Points on a hilly landscape, in no order, each with its height.
From any point a ball rolls to the lowest of the 2 points nearest to it. It stops when none of these is lower. Distance is the straight distance between rows; heights are no part of it.
J_234 height 4.81: [ 85 160 177  87 129 122 177 108 104 138 131 167 106 178 114 108 133 126
 126 166  95 175  62 103 190 112 150  88 122  88 117 135  75 138 114 165
 151 111 136 117 139  79 118 135]
J_172 height 3.73: [163 126 105 136 138 170  68 164 177  93 127 137  96 128 148 112 180 149
 158  71 220 130 158 139  88 160 123 147 164 153 139 139 109 105 174  99
 103 170  94 119  94 105 111  81]
J_198 height 2.42: [ 93 163 125 108 110 131 146 120 129 109 165 186  84 158 141  90 134 136
 143 118 153 123  92 102 119 115 143  87 153 134 113  95  68 149 120  94
 151 152 148 161  99  99 139 109]
J_660 height 4.16: [151 128 132 188  50 109 134 128  90  85 164 124 114 169 145 164 105 166
 158  93 153 132  95 112 132 134 146  96 135 154 129 113 103 140 107 132
 131 126  98 170 147 103 154 118]
J_987 height 7.26: [195 131 133  59 162  93 177  95 172 116  59 116 126 119 166 110 151 156
 111 124 161 124 106  98  93  46 151 199 163 117 127 160 103  88 122 117
 116 148  84 126 132  90  92 151]
J_592 height 3.87: [145  64 125 184  97 151  98 184 109  71 120 116 125  73 101 171 152 169
 147  72 189 144 164 148 109 149 110 144 152 165 155 139 181 122 107  92
 110 131  79  98 128 127 158 100]
J_550 height 2.41: [150  88 173 104 128 134 159 138 115 161  21  68 126  98 127 133 129 117
 119 147 138 188 150 128 151 106  83 142 134 113 150 164 137  93 105 147
 130  83 119  87 137 139  97 137]
J_487 height 4.98: [135 118 129  86 173 140  85 129 184 152  41 124 140 128 141  76 131 102
 120 118 140 126 155 170 158  88  71 177  85 106 178 143 149  66 154 151
 142 135 152 103 131 133  96 141]
J_576 height 3.05: [100 107 100 179  71 116 112 139 102 110 206 122 132 136 114 152 120 176
 142 138 157  88  90 155 118 212 173 100 109 150 144 117 137 179 146  97
 154 117 136 120 125 123 139 135]
J_669 height 4.27: [111 139 130 193  40 122 105 125  70  78 189 126 115 186 107 170 109 144
 159  85 112 120  76 130 172 156 137  74 112  95 128 107 108 159 112 143
 131 129 117 162 182  98 165 114]
J_554 height 3.04: [136 112 196 135 136 132 149 116  80 178  47  58 132  82 121 168 105 100
 114 154  55 158 173  93 126 116 109 149 121  99 133 156 171 110 101 122
 124  75 120 123 139 179 121 137]
J_351 height 3.36: [162 106  94  92 183 105 180  99 147 144  66  81 110  61 157 124 140 125
 116 146 120  99 175 110  82 123 119 172 102 144 141 139 159  92 149 111
 137 118 129 113 107 172  91 141]
J_675 height 3.70: [ 97 132 164 142 125 116 121 136  86 135 163 147 202  92  99 118  89 140
 126 134  98 106 104 164 142 165 166 190 108  69 127 124 156 159 105 133
 134  83 137  57 133 118 121 150]
J_704 height 3.88: [114 153 140 105 126 101 180  77  82 141 143 135 127 165 120 129 106  93
 116 135  64 124 123  77 110 117 144 128 107 110  98 112 101 144 107 124
 127 107 131 150 138 146 131 148]
J_546 height 3.57: [179 163 135 111 166 148 115 125 198 132 119 127 164 148 174 128 119 101
 109  73 125 112 152 122 112  34 117 190 160  98  88 141 113  98 119 133
 103 166  71 184 136  89 119 152]
J_58 height 3.97: [163  73 121 178  85 150 103 163 128  74 115 114 107  95 148 161 162 172
 168  45 217 130 149 137  97 135 131 152 169 155 149 126 146 119 106  82
 126 135  71 138 128 112 144  77]
J_623 height 5.86: [148 173 128 137 154 127  97 140 170 118 127 140 190 153 140 108  93 103
 119 104 133 134 118 148 159  67 125 179 108 106  92 127 127  98 120 195
 105 135 130 103 140 104 135 147]
J_46 height 3.81: [143 140 140 119 124  94 185 101 102 133 120 115 144 120 141 137  89 129
 111 127  77 125 117  81 101 100 166 148 121 118 106 124 123 127 105 150
 103  92 115 129 155 142 139 149]
J_804 height 2.79: [119 170 153  96 167 140 132  93 166 187  88 124 139 181 139  87 106  52
 102 144  76 127 138 112 185  57  85  98 107 114 100 102 118 127 130 192
 143 149 139 168 157 123 121 160]
J_620 height 0.56: [108 166 110 122 140 153 108 136 129 123 190 177 133 126 135  76 146 102
 137 105 147  98 162 125 106 169 119 106 129 112 107 103 118 141 146  70
 131 163 170 145  91 148 129 119]
J_577 height 2.20: [190 109 172 128 108 124 165 126 120 140  77 114 159 122 118 177 104 128
 106  99  98 153 141 105 135  51 118 151 134 118 111 142 136 108  84 163
  96 101  82 128 171 121 151 135]
J_366 height 3.65: [124  98 150 136 143 175  63 170 146  95 111 148 174  80  72 134 110 137
 115  97 132 133 178 191 140 139 119 170 107 107 139 138 165 109 127 128
 100 108 118  72 141 151 131 122]
J_883 height 3.84: [150 132  86 119 175  94 164  95 176 112 103  93 143  58 160 133 105 131
 113 138 106  74 151 122  61 138 152 194 114 143 128 145 157 111 149 119
 113 126 114 118  99 147  93 147]
J_308 height 2.50: [ 83 132  95 153  92 135 107 144  99 147 205 157 131 169 105 120 135 182
 154 170 161  76  65 160 130 239 175  77 106 135 135  93 110 217 149  96
 173 134 168 117 113 125 146 126]
J_714 height 4.21: [127 119  96 167 109 142  81 147 157  82 132 104  86 131 191 133 175 144
 162  77 203 105 143 128  79 158 117  79 150 161 146 115 119 128 151  77
 158 160 124 176  96 138 127  95]
J_348 height 3.37: [109  85 108 185  82 123 130 134  60  92 159  98 113 100  98 177 158 140
 160 119 137  97 144 114 102 187 121  84 124 154 154 113 150 145  95  55
 177  99 134 132 124 185 150 109]
J_209 height 1.29: [ 64 159 108 156  81 158  88 142 117 135 204 173  95 188 137  94 128 190
 160 159 170  98  62 149 154 203 191  67 107 134 121  96  96 214 140 139
 137 154 170 148 102  94 174 124]
J_702 height 3.45: [100 108 108 133 124 156  83 140 120 134 161 152 122 134  97 123 174 132
 122 151 153 112 139 167 116 207 107  71 121 153 156 110 131 162 158  95
 159 136 184 117 100 187 142 111]
J_513 height 1.99: [145 117 100 114 109 105 154 120 156 108 128 118  62 161 170 150 150 154
 133 116 170 140 106  89 111  75 139  97 179 188 135 132  87 120 132 134
 120 152 100 194 106  88 128 121]
J_601 height 3.59: [ 95 150  87 164 109 159  64 158 148 107 193 150 109 148 165 106 147 142
 152 108 188  83 137 158  76 220 159 108 118 148 124  93 124 173 164  87
 148 150 156 143  89 126 130 104]
J_385 height 4.34: [108  95 106 151 153 133 120 147 123  90 165 143 148  75 103 145 151 138
 137 117 135  86 186 153  82 192 136 145 118 138 142 118 183 138 148  52
 142 131 127 107  95 164 128 116]
J_217 height 1.50: [165 139 134 147 125 147 127 126 140 104 130 116 135 153 159 161 119 124
 135  54 153 119 172  92 103  74 108 125 152 139 101 124 113 108 121  90
 102 148  92 180 132 116 140 111]
J_453 height 3.19: [167 152 143 112 177 150 139 117 160 134 106 123 163 140 149 130 101  86
 106  79 113 111 182 106 122  20  91 148 116 115  89 132 135 101 118 117
 112 161 110 174 148 128 137 147]
J_844 height 1.24: [104 149 108 146 112 118 115 132 106 131 196 149 158 156 109 126 100 159
 130 167 125 140  86 157 159 176 169 125 110 116 109 125 118 162 136 161
 118 132 145  97 126 105 145 148]
J_480 height 3.23: [ 87 132 103 159  78 123 123 112  94 121 178 120  84 190 128 158 121 108
 135 107 111 118 111  96 139 159 122  50 110 154 130 100 105 138 119 123
 132 136 151 195 142 161 173 118]
J_94 height 4.60: [142 103 138 105 158 122 191 118  98 120 119 132 110  78 110 120 166 117
 152 124 141 107 174 102  81 141 109 127 143 151 123 142 157 115 130  24
 160 127 125 121 111 152 114 116]
J_327 height 2.92: [163 105 152 125 117 111 183 106  83 164  55  65 119  78 128 179 111 126
 118 153  71 137 157  70  90 108 143 142 127 131 129 143 165 118  96 132
 112  89  96 131 139 185 132 135]
J_202 height 4.59: [133 111 163 147  77 123 176 124  62  95 133 136 118 142  89 168 143 133
 163 138 113 147  83  93 142 141 132  89 152 119 136 133 108 140  95  98
 135  99 103 113 157 118 151 104]
J_212 height 1.98: [143  92 118  95 140 136 144 147 132 138  80 115 127 103 110 123 141 134
 125 130 157 171 140 150 152 114  98 142 121 137 149 148 128  95 137 135
 116 114 135  93 117 138 105 128]
J_347 height 2.01: [101 131 138 136 101 138 112 132 108 140 165 149 141 162  92 122 129 123
 136 169 122 167  74 157 199 162 123  82 125 125 129 114  97 151 137 178
 112 122 155  95 145 117 142 125]
J_296 height 3.30: [142  89 136 131 124 170 114 151 113 105 125 150 115 114  89 115 162 135
 145 115 180 172 139 131 153 147  78  74 141 154 134 124 112 122 146  86
 136 133 147 116 127 162 141  89]
J_491 height 4.23: [124 131 129 133 174 157  90 157 150  74 141 146 147  69 133 139 135 120
 138  73 154  86 213 158  56 161 136 205 136 102 134 151 183 103 154  46
 105 159  94 126  88 115 123 113]
J_740 height 3.69: [ 99 142 145  96 143 115 160 107 105 147 131 140 130 141 123 101 117  88
 118 155  84 138 124 109 139 109 114 109 126 111 126 118  99 122 120 118
 139 120 161 130 139 147 107 126]
J_241 height 2.51: [106 146 121 167 149 135  80 143 125 109 181 136 169 113 132 114 108 108
 132  77 121  93 179 130  86 144 154 179 119 108 101 121 146 120 118  79
 115 129 127 134 106 136 146 129]
J_738 height 3.44: [ 94 122 144 126 167 174  45 162 137 125 123 152 174 104  83  99 130 105
 124 115 117 127 179 198 171 155  97 147  94  85 146 119 158 120 139 133
 121 119 136  60 152 164 123 116]
J_707 height 3.21: [ 97  95 149 141 145 160  79 171 106 119 173 162 161  84  57 139 126 143
 142 145 139 122 150 192 115 213 145 146 111 118 152 117 161 164 133  68
 149  90 127  65 129 154 124 123]
J_540 height 3.06: [108  63 166 144 109 157  94 171  98 129 133 125 153  75  46 177 143 141
 130 158 106 152 157 176 120 188 133 145 121 127 176 144 184 144 118  80
 131  90 115  70 128 157 137 110]
J_932 height 3.10: [ 88 143 117  99 137 150 121 135 131 159 151 177 123 115  97  85 160 129
 125 172 130 130 123 161 122 185 129  86 132 133 137 119 134 172 170 101
 145 139 197 106  94 159 119  99]
J_104 height 2.31: [107 127 158 121 124 185  89 152 115 160 151 171 137 161  76 107 126 107
 141 147 136 160  99 164 181 170 103  67 126 108 127 119  92 160 151 140
 131 119 166  93 141 150 140 102]
J_268 height 2.80: [154  70 158 135  94 125 140 157  85 122  97 108 135  74  93 175 134 142
 126 133 132 182 127 135 136 134 108 150 153 141 146 160 163 126  97 125
 113  80  99  73 146 126 127 114]
J_282 height 4.18: [166  98 110 160  87 133 114 161 126  86 134 133 109 132 123 140 138 165
 149 100 192 171 120 136 133 120 122 121 159 169 127 130 113 124 138 143
 106 137 107 118 125 100 136 115]
J_790 height 2.87: [148  96 135  72 152 133 140 127 150 183  53 113  84 154 130 138 159 103
  90 138 131 172 137 106 155  69  74  82 146 160 125 141  97 119 141 155
 122 148 139 172 135 124 121 130]
J_913 height 4.37: [179 161 103  88 184 119 103 109 210 150  74 102 119 148 181  96 139 101
 100 138 130 111 130 125 137   6  99 161 136 106 121 143 107  88 148 161
 119 183 115 172 113 103 113 154]
J_142 height 3.77: [100 151 183 110 142 159  94 142 122 163  85 144 149 138 129  50 117  95
 136 133 123 152 120 193 191 128  82 150 110  65 143 115 124 123 137 149
 158 100 174  74 147 128  95 130]
J_70 height 3.12: [114  97 187 138 135 159 130 139  73 165  99  79 137  96  95 167 139  98
 127 124  83 166 185 122 127 149  96 112 136 106 132 157 176 108 105  77
 130  96 141 115 129 184 123 101]
J_709 height 4.09: [100 124 106 170 132 139 102 161 141  80 182 146 125 108 157 121 146 136
 156  99 171  71 172 155  52 210 151 146 128 134 122 113 150 153 160  47
 162 134 119 113  91 126 121 109]
J_236 height 2.40: [158  88  86 117  97 105 157 126 132 132 106 109  69 147 138 164 147 151
 129 148 169 173 114  94 146 104 119  73 155 193 149 140 114 124 123 161
 106 145 129 148 129 113 135 124]
J_907 height 4.74: [161 146 105  79 191 131  91 113 204 162  49 112 118 132 162  94 142  90
 103 128 132 107 155 153 140  49  65 156 114 107 150 149 135  72 154 160
 131 179 151 134 120 139 115 157]
J_367 height 4.32: [127 134  95 122 165  98 138 111 147 134 122 107 165  83 153 124  86 123
 111 148  95 101 140 123  90 151 144 206  96 120 133 140 165 109 133 157
 127  99 133  98 116 153 115 154]
J_776 height 3.63: [112 184 127  97 151 106 164  99 149 129 167 168 124 180 159  94 102 110
  98 132 112 128 106  87 129  75 165 121 145 106  93 116  76 148 109 150
 123 146 128 168 118  87 126 158]
J_810 height 4.53: [109 104 147 147  77 141 155 132  65 119 148 132  92 147  87 141 160 127
 155 142 136 146  67 134 152 166 111  42 137 140 160 121  99 152 140  83
 163 109 138 127 135 143 139  96]
J_782 height 3.02: [171 103 131  81 174 124 154 106 135 150  26  86 132  72 158 117 135 129
 116 125 125 122 169 115 105  76  94 187 105 107 148 153 173  73 135  98
 140 125 132 129 129 154  94 143]
J_401 height 3.46: [107 165 124 118 160 110 108 110 131 185  86 110 142 123 171  66  86  90
 121 154  85  99 133 147 140 131 116 186  84 100 163 131 155  91 126 171
 166  88 168 101 133 154 102 167]
J_953 height 5.54: [157 183 114 134 155 107 106 112 172 136 121 122 183 130 187 100  85 134
 111 108 111 119 104 118 130  59 154 202 123 100 115 131 118 105 109 208
 100 121 107 135 136  97 134 175]
J_135 height 1.78: [166 114 145 175  94 135 153 136 104 117 118  90 105 145 155 201 115 144
 139  57 147 131 163  74 108  77 106 102 149 165 116 124 129 124  95 103
 119 136  77 206 149 132 167 107]
J_869 height 3.00: [106 157 125 172 105 145 109 143 118 101 189 142 163 148 136 122  87 125
 138  73 131 122 136 121 109 139 151 143 127 117  88 101 114 136  95 128
 105 133 117 143 136 108 140 121]
J_515 height 4.67: [ 97 136 170 113 105 127 178 112  76 105 152 178 112 166  91 123 124 119
 149 141 100 156  66  97 160 130 136  87 131  96 120 131  77 147 103 110
 153 106 117 123 150 106 146 115]
J_878 height 3.07: [ 86 117 109 145  64  84 173  86  69 110 175 116  78 179 109 159 117 138
 144 132  89 129  68  89 132 175 155  73 111 145 141 107 118 159 118 147
 144 127 131 169 154 140 149 124]
J_114 height 2.89: [111 158 138  85 169 163 113 121 162 152 136 181 134 142 115  69 143  70
 121 123 114 128 158 148 147 100  75  87 122 112  96 118 117 126 144 117
 134 173 176 139 129 148 131 119]
J_346 height 3.47: [149 102 102 128 130 168  94 156 158 107 129 154 100 116 115 113 183 159
 141 104 206 137 140 156 118 161 110  87 138 166 145 132 118 117 173  86
 134 161 147 123 110 145 123  87]
J_93 height 2.59: [101 155 139  96 133 157 107 135 136 146 144 197 111 170  95  87 156  99
 121 135 133 145 119 137 170 137 101  54 140 130 117 115  89 155 148 134
 144 160 177 137 132 144 147 103]
J_446 height 3.96: [100 159 164 126 155 147 108 124 114 156 127 144 177 152 109  84  99  96
 140 151  93 146  98 150 190 129 118 143 100  70 124 118 116 131 122 165
 141 103 163  78 158 122 107 142]
J_918 height 4.01: [159 127 125 145 159 174  75 164 172  78 128 138 145 102 130 128 142 133
 145  67 168 119 182 141  89 128 129 184 154 115 115 145 145  99 150  80
 101 167  90 121 109  99 117  92]
J_462 height 4.90: [ 74 173 101  92 151  86 133 114 173 167 132 149  99 124 168  60 135 143
  90 202  99 102  74 146 159 104 160 149 110 114 134 126 108 134 130 205
 140 143 206 111 101  97 119 158]
J_90 height 3.29: [110 106 144 143  98  94 147 119  82 169 113  69 143 100 106 175 105 121
 128 203  71 154  94 139 138 198 157 149 140 118 144 154 155 127 115 166
 135  70 118  93 152 148 103 155]
J_862 height 3.48: [122 103 110 151 112  87 135 137 133 118 171 116 187  64 112 177  84 172
 108 160 113 111 117 168 112 200 180 196 112 148 144 143 172 139 123 151
 112  89 102  76 129 109 127 154]
J_265 height 7.04: [186 125  92  97 175 104 141 115 190 108  89 101 118 107 158 119 140 145
 121 131 167 113 116 108  90  92 145 206 148 116 148 164 126  92 158 121
 118 163 104 129  83 101  69 122]
J_685 height 3.78: [137  76 138 143 128 166  73 181 125  89 122 152 140  96  71 165 142 150
 132  88 166 140 177 176 143 158 109 123 130 144 147 122 164 121 131  96
 107 134  97  83 139 156 157 102]
J_410 height 4.71: [123 117 120 141 121 118 178 108 103  94 149 128  90 110 136 125 157 132
 158 124 164  93 130 100  82 149 127 103 137 166 121 120 116 137 129  58
 172 142 133 145 100 156 122 107]
J_157 height 1.93: [126 133 142  92 133 110 129 117 155 160  91 123 109 165 144 121 118 122
  99 175 102 189  99 135 200  85 110  93 123 136 132 141 103 104 135 219
 108 120 143 124 131 104 118 150]
J_280 height 6.00: [166 137 140 125 169 166  84 145 189 114 102 134 172 133 121 121 119 106
 116  83 145 139 153 162 175  66  90 150 119 118 104 122 133  92 134 168
  95 140 103 109 144 116 129 140]
J_221 height 2.69: [150 111  71 126  98  86 174 102 110 136 131  91  71 138 156 165 132 147
 120 154 128 145 116  74 102 126 129  98 139 195 120 111 127 123 133 163
 108 129 111 178 136 155 138 134]
J_945 height 2.46: [ 89 174 101 152 131 134 108 121 103 126 194 140 173 167 121  86 102 122
 122 117 125 117 100 116 153 149 166 148 106 106  85 113 114 161 111 162
 100 131 147 115 139 102 144 159]
J_178 height 1.07: [157 149 115 129 140 143 124 125 169 124 139 124 100 189 172 144 121 110
 130  76 159 119 167  81  95  73 112 120 173 154 102 119  89 105 146 105
 123 174  82 230 131  93 134 124]
J_112 height 1.75: [120 151 110 122 157 124 137 109 131 110 160 137 135 113 153 102 127 101
 125 107 128  83 176 116  83 137 135 136 124 123  98 125 148 113 147  75
 126 159 140 166  97 153 112 130]
J_464 height 3.26: [132  83  89 181  69 105 144 136  96  93 171 100 116 101 118 170 147 160
 152 139 163 101 119 137  99 188 151 113 144 189 160 111 147 156 113  99
 158 103 105 120 125 140 140 124]
J_703 height 2.65: [ 86 163 109 161  96 156  79 161 148 126 188 181  86 157 163  81 150 170
 152 132 190  74  84 165 108 194 172  61 120 141 130  81  87 208 143 103
 161 163 184 162  94 113 149  95]
J_802 height 3.15: [146  70  93 154  94  96 154 136 116 116 155  91 141  65 106 189 123 164
 132 153 135 122 133 150 105 186 152 150 143 180 151 137 182 146 131 132
 132  93  96  93 124 145 133 134]
J_922 height 2.52: [100 157 120 121 144 124 114 105 139 179 112  96 143 173 115 110 103  64
 102 161  65 151 123 112 165  98 110 127 101 117 115 122 124 121 121 205
 117 125 148 149 152 138 146 156]
J_287 height 2.71: [166  98 150  68 172 142 144 121 129 182   4  85 116 104 149 121 145 123
 115 118 149 166 180 111 135  72  59 161 122 114 141 164 141  84 131 123
 144 115 127 126 146 136  94 140]
J_454 height 3.03: [104 170 134  83 131 112 152 109 169 123 154 184  74 175 157  95 133 127
 118 118 123 114 113  95 105  73 153 106 179 136 101 128  70 136 128 112
 128 169 128 198  95  68 122 131]
J_322 height 2.90: [109 122 104 117  91  78 198  83  88 135 143  92  62 162 126 173 121 131
 138 174  78 130  99  67 118 148 152  88 118 167 124 101 117 136 118 155
 122 113 125 159 151 149 139 147]
J_549 height 3.60: [137 144 128 148 103  80 171  79  75 144 155  96 151 135 119 174  84 140
 112 134  53 117  93  72 102 149 187 145 120 127 108 125 149 141  98 168
  93  99 103 137 165 137 152 152]
J_959 height 3.43: [123 122 150 164  92  91 150 113  61 161 137 106 159 140  98 171  95 118
 127 151  49 140  88 115 148 168 143 143 118 102 130 140 147 114  93 165
 104  78 116 118 176 138 138 138]
J_836 height 3.49: [103 137 125  99 144 120 159 119 120 157 141 147 137 101 130  91 136  95
 124 181 102 129 129 144 127 157 113 117 113 121 127 121 139 136 156 111
 151 110 169 107 110 155  87 126]
J_86 height 2.96: [158  66 140 141  87  87 196 129  80 126 118  90 117  59 100 180 135 162
 140 159 123 165 105 123 123 156 147 147 177 161 154 151 168 125 113 144
 135  78  85  75 154 133 119 136]
J_661 height 3.18: [131 158 141 102 186 177  64 145 156 130 120 164 160 122 102  75 142  88
 122 100 116 124 198 178 161 126  89 126 101  98 106 128 154 109 157 132
 121 153 150 109 147 159 123 120]
J_246 height 4.38: [ 98 124 105 171  75 139 100 129 123  83 153 126  71 126 165 122 173 147
 164 105 197  93 113 140  89 168 136  53 130 168 155  95 107 165 142  91
 172 140 151 186 102 157 133  92]
J_786 height 3.01: [126 178 120 112 168 118 111  96 148 187  90  91 139 147 180  79  86  83
 110 164  63 116 120 121 147  94 117 154  88  97 130 114 136 110 108 208
 143 100 167 129 142 141 130 181]
J_381 height 2.43: [140 120 146  82 122 105 175 102 127 171  60  94  77 150 153 144 125 120
 104 179  86 180 110  87 145  83 130 104 132 129 142 148 106 112 123 197
 120  99 115 145 140 127 112 151]
J_344 height 3.95: [164 166 120 106 178 133 104 118 214 139 111 133 150 181 167 120 139  97
 107 113 140 131 134 121 143  22 112 143 164 118  89 133 100 108 148 156
 118 181  91 193 129  68 114 143]
J_752 height 4.07: [146 107 129 187  64 138 114 155 117  58 144 118 126 132 156 162 124 168
 162  62 183 136 119 129 111 132 141 123 168 149 129 115 128 125 116 103
 115 121  95 146 141  96 142 101]
J_654 height 2.47: [ 86 152 107 109 104 113 138 143 167 161 159 169  94 142 122 105 155 166
 117 204 124 140  80 146 150 166 158  79 131 156 140 126 106 181 150 166
 138 161 200 114  77 105 131 112]
J_874 height 1.46: [158 131 130  91 159 124 159 100 152 135 107 116  83 185 155 161 129 113
 107 101 136 125 174  83 117  32 104  99 154 156  90 110  96 120 130 108
 126 168  70 228 137 119 151 153]
J_555 height 3.41: [ 95 121 143 127 148 138 109 146  96 125 155 153 169  74  93 100 112 115
 130 151  97 105 142 175 119 180 140 168 100  89 133 128 160 140 125  77
 150  88 146  68 117 142 105 132]
J_240 height 5.95: [114 205 106  92 168 104 106 128 207 152 136 170 104 137 178  49 139 141
 112 179 124 103  88 143 142  84 163 170 125 105 121 132 107 128 135 173
 125 185 177 130  84  68 104 136]
J_532 height 6.47: [136 181 111  80 166 113 100 132 225 126 125 150  98 126 168  61 156 147
 123 161 160 105  96 149 123 104 160 170 154 101 140 150 106 112 169 134
 113 194 139 131  71  63  77 111]
J_44 height 3.20: [138  88 146 146 125 148 142 136  83 133 104 109 120 119  79 153 144 116
 137 123 121 165 152 119 141 140  89  83 138 140 131 145 143 122 120  85
 140 106 145 115 139 158 133  89]
J_818 height 1.95: [163 104 164 134  95 112 189 122  89 119  99 111 124 133 126 171 115 135
 128  86 124 148 150  67 114  57 110 121 149 136 110 134 121 116  89 109
 114 116  78 155 161 129 156 128]
J_107 height 4.40: [111 153 101 143 130 100 116 101 133 148 123  89 178 108 153 128  86 132
 102 154  77 123 103 142 127 143 151 181  95 125 137 132 157 112 123 220
 104 100 136 110 144 138 145 171]
J_700 height 2.55: [165  79 158 130 116 134 124 152 107 124  80 109 159  78 105 181 109 132
 106 104 119 155 155 140 143  86 108 175 128 117 146 162 166 109 100 144
  90 103 106  94 136 135 154 130]
J_171 height 3.62: [114 132 192 121 152 166  77 158 124 146  74 132 186 112 103  84 100  94
 134 109 102 143 160 185 189 116  75 157  97  71 139 116 149  97 130 138
 139  93 141  81 169 146 109 121]
J_876 height 6.09: [176 107 146 113 179 159  95 150 169 122  81 124 154 113 113 127 147 127
 118  71 161 141 183 145 134  60  85 163 129 116 111 160 141  78 131 112
 101 158  93 121 135 117 120 122]
J_933 height 5.02: [138 180 121 119 154  91 146 112 140 122 136 146 170 120 178 100  92 139
 117 116 112 113 104 115 110  96 168 193 119 106 103 130 114 117 117 157
 108 132 125 123 108  95 100 162]
J_787 height 2.74: [167 113 116  96 127  96 187 105 109 166  47  67 101 105 156 159 105 137
 110 183  97 145 132  78  95 116 143 131 116 146 129 134 136 111 113 175
 117  86 114 124 149 159 105 152]
J_193 height 4.39: [104 141 146 173  95 145 101 126  75 130 176 148 146 199  71 167 105  96
 146  97  84 129  81 126 191 164 104  82 111  85 116  99 117 156 109 156
 118 137 126 134 183 112 160 125]
J_665 height 6.82: [166 141  98  78 169 103 153 118 210 111  81 124  94  83 158  77 172 142
 112 153 163  85  98 126 117 105 141 182 134 123 151 165 114 108 178 117
 144 178 130 111  76  95  73 116]
J_852 height 3.94: [107 133 104 146 118  94 107 106 117 141 171 107 202  98 135 135  79 160
 114 176  95 118  86 162 139 183 185 184  91 120 135 140 159 146 126 200
 118  89 126  77 135 112 129 183]
J_664 height 3.64: [ 71 161  89 102 134 100 121 122 172 156 135 150 107 132 136  91 136 127
  93 187 103 130  97 141 143 146 146 108 111 149 125 122 112 150 145 180
 119 160 196 131  90 126 122 139]
J_423 height 0.85: [ 77 156 108 147  96 123 129 135 133 139 197 186  81 173 118 113 139 197
 133 193 138 130  58 151 163 167 178  71 123 142 116 122  97 202 125 174
 122 158 181 131  97  73 156 126]
J_718 height 3.08: [133 102 154 178  80 137 108 157  77  94 163 129 155 101  96 171 118 148
 131  98 123 124 129 137 129 148 133 131 139 120 135 135 151 142 106  91
 115 105 110 103 130 129 172 102]
J_755 height 2.68: [136 117 138 119 133 123 165 110 117 167  91 101 103 168 117 163 119  90
 108 148 104 174 142  91 154 107  89  81 119 141 127 131 107 117 118 161
 112 118 117 163 151 157 130 125]
J_235 height 1.47: [142 128 122  85 134  94 183  92 149 134 104 130  60 190 154 140 129 132
  99 137 120 144 124  58 113  54 152  96 151 165 124 115  89 121 116 149
 117 143  91 194 134 112 137 145]
J_230 height 2.95: [140  55 153 169  80 134 114 158  72 122 138 106 138  88  66 195 145 142
 129 125  99 129 143 138 127 148 122 141 142 133 160 152 190 133  98  97
 123  86  97  90 142 144 169 104]
J_767 height 1.70: [ 92 165 119 136 118 137 124 128 109 114 190 187 130 145 121  97 125 122
 161 126 152  94 106 133 107 159 152  91 119 116 111 103 100 166 139  82
 141 155 168 134 108 111 130 118]
J_409 height 3.98: [151 126  78 143 156 150  99 145 190  97 131 116  75 127 163 112 187 129
 158 109 198 106 162 123  70 166 125 137 167 153 152 142 121 123 181  78
 134 193 107 161  74 120 106  80]
J_696 height 7.41: [173 137 154  67 153 114 178 108 149 118 101 144 110 164 159 114 150 136
 118 126 153 132 106  88 110  27 132 141 169 127  98 146  79 104 126 108
 126 152  85 174 138  62 106 150]
J_741 height 4.48: [118 140 153 161 122 160 108 146 113 110 175 160 163 178  87 145 104 100
 135  98 122 135 123 126 184 117 110  81 125 101  87  97  81 140 116 151
 113 134 120 116 170 116 146 121]
J_724 height 4.50: [118 103 130 171  53 132 120 121  90  79 138 118  89 143 117 135 165 147
 174 101 174 127  91 137 131 149 116  41 113 155 161 103 117 143 119  80
 171 119 126 156 148 164 146  98]
J_377 height 1.20: [123 121 122 110 138 134 109 139 168 149 101 142 140 142 129 112 134 123
 114 149 133 179 118 157 170 114 102 105 120 135 136 131 119 117 151 191
 109 135 164 111 117 122 128 128]
J_400 height 4.49: [122  90 117 141 153 112 165 127 112 115 126 109 141  55 109 159 149 127
 128 131 118 105 180 134  81 167 128 161 109 157 141 148 183 119 138  72
 150 106 129 105  96 166 114 126]
J_927 height 3.14: [136  99 145 134  94  73 196 107  89 131 127  89 124  89 113 173 120 164
 129 216  88 143  86 129 124 195 172 132 146 144 155 144 157 148 117 160
 149  56 104  70 152 123  91 145]
J_452 height 2.97: [137 160 135 108 177 148 118 103 147 154 127 128 161 175 121 115 106  63
 116 104  91 117 160 105 163  55  73 102 108 113  80 109 117 111 114 149
 132 151 121 166 158 135 134 147]
J_364 height 4.33: [117 173 144 131 140 101 138 106 113 127 149 141 207  94 146  93  88 140
 108 112  99  99  98 127 115 110 184 212 120  73 115 128 137 138  86 147
 111  96 135  85 126 113 123 160]

For each start below, name the point where the ball stops.
J_752 | J_844
J_142 | J_844
J_446 | J_844
J_959 | J_178
J_480 | J_178

Call two points neighbours if one is among the 2 nearest of the other. Go from one point of each pair to the other, from neighbour to neighbour, staying as low as possible. Name the highest point that can't be avoided.
J_922 and J_377 | J_367
J_620 and J_844 | J_869
J_932 and J_178 | J_704
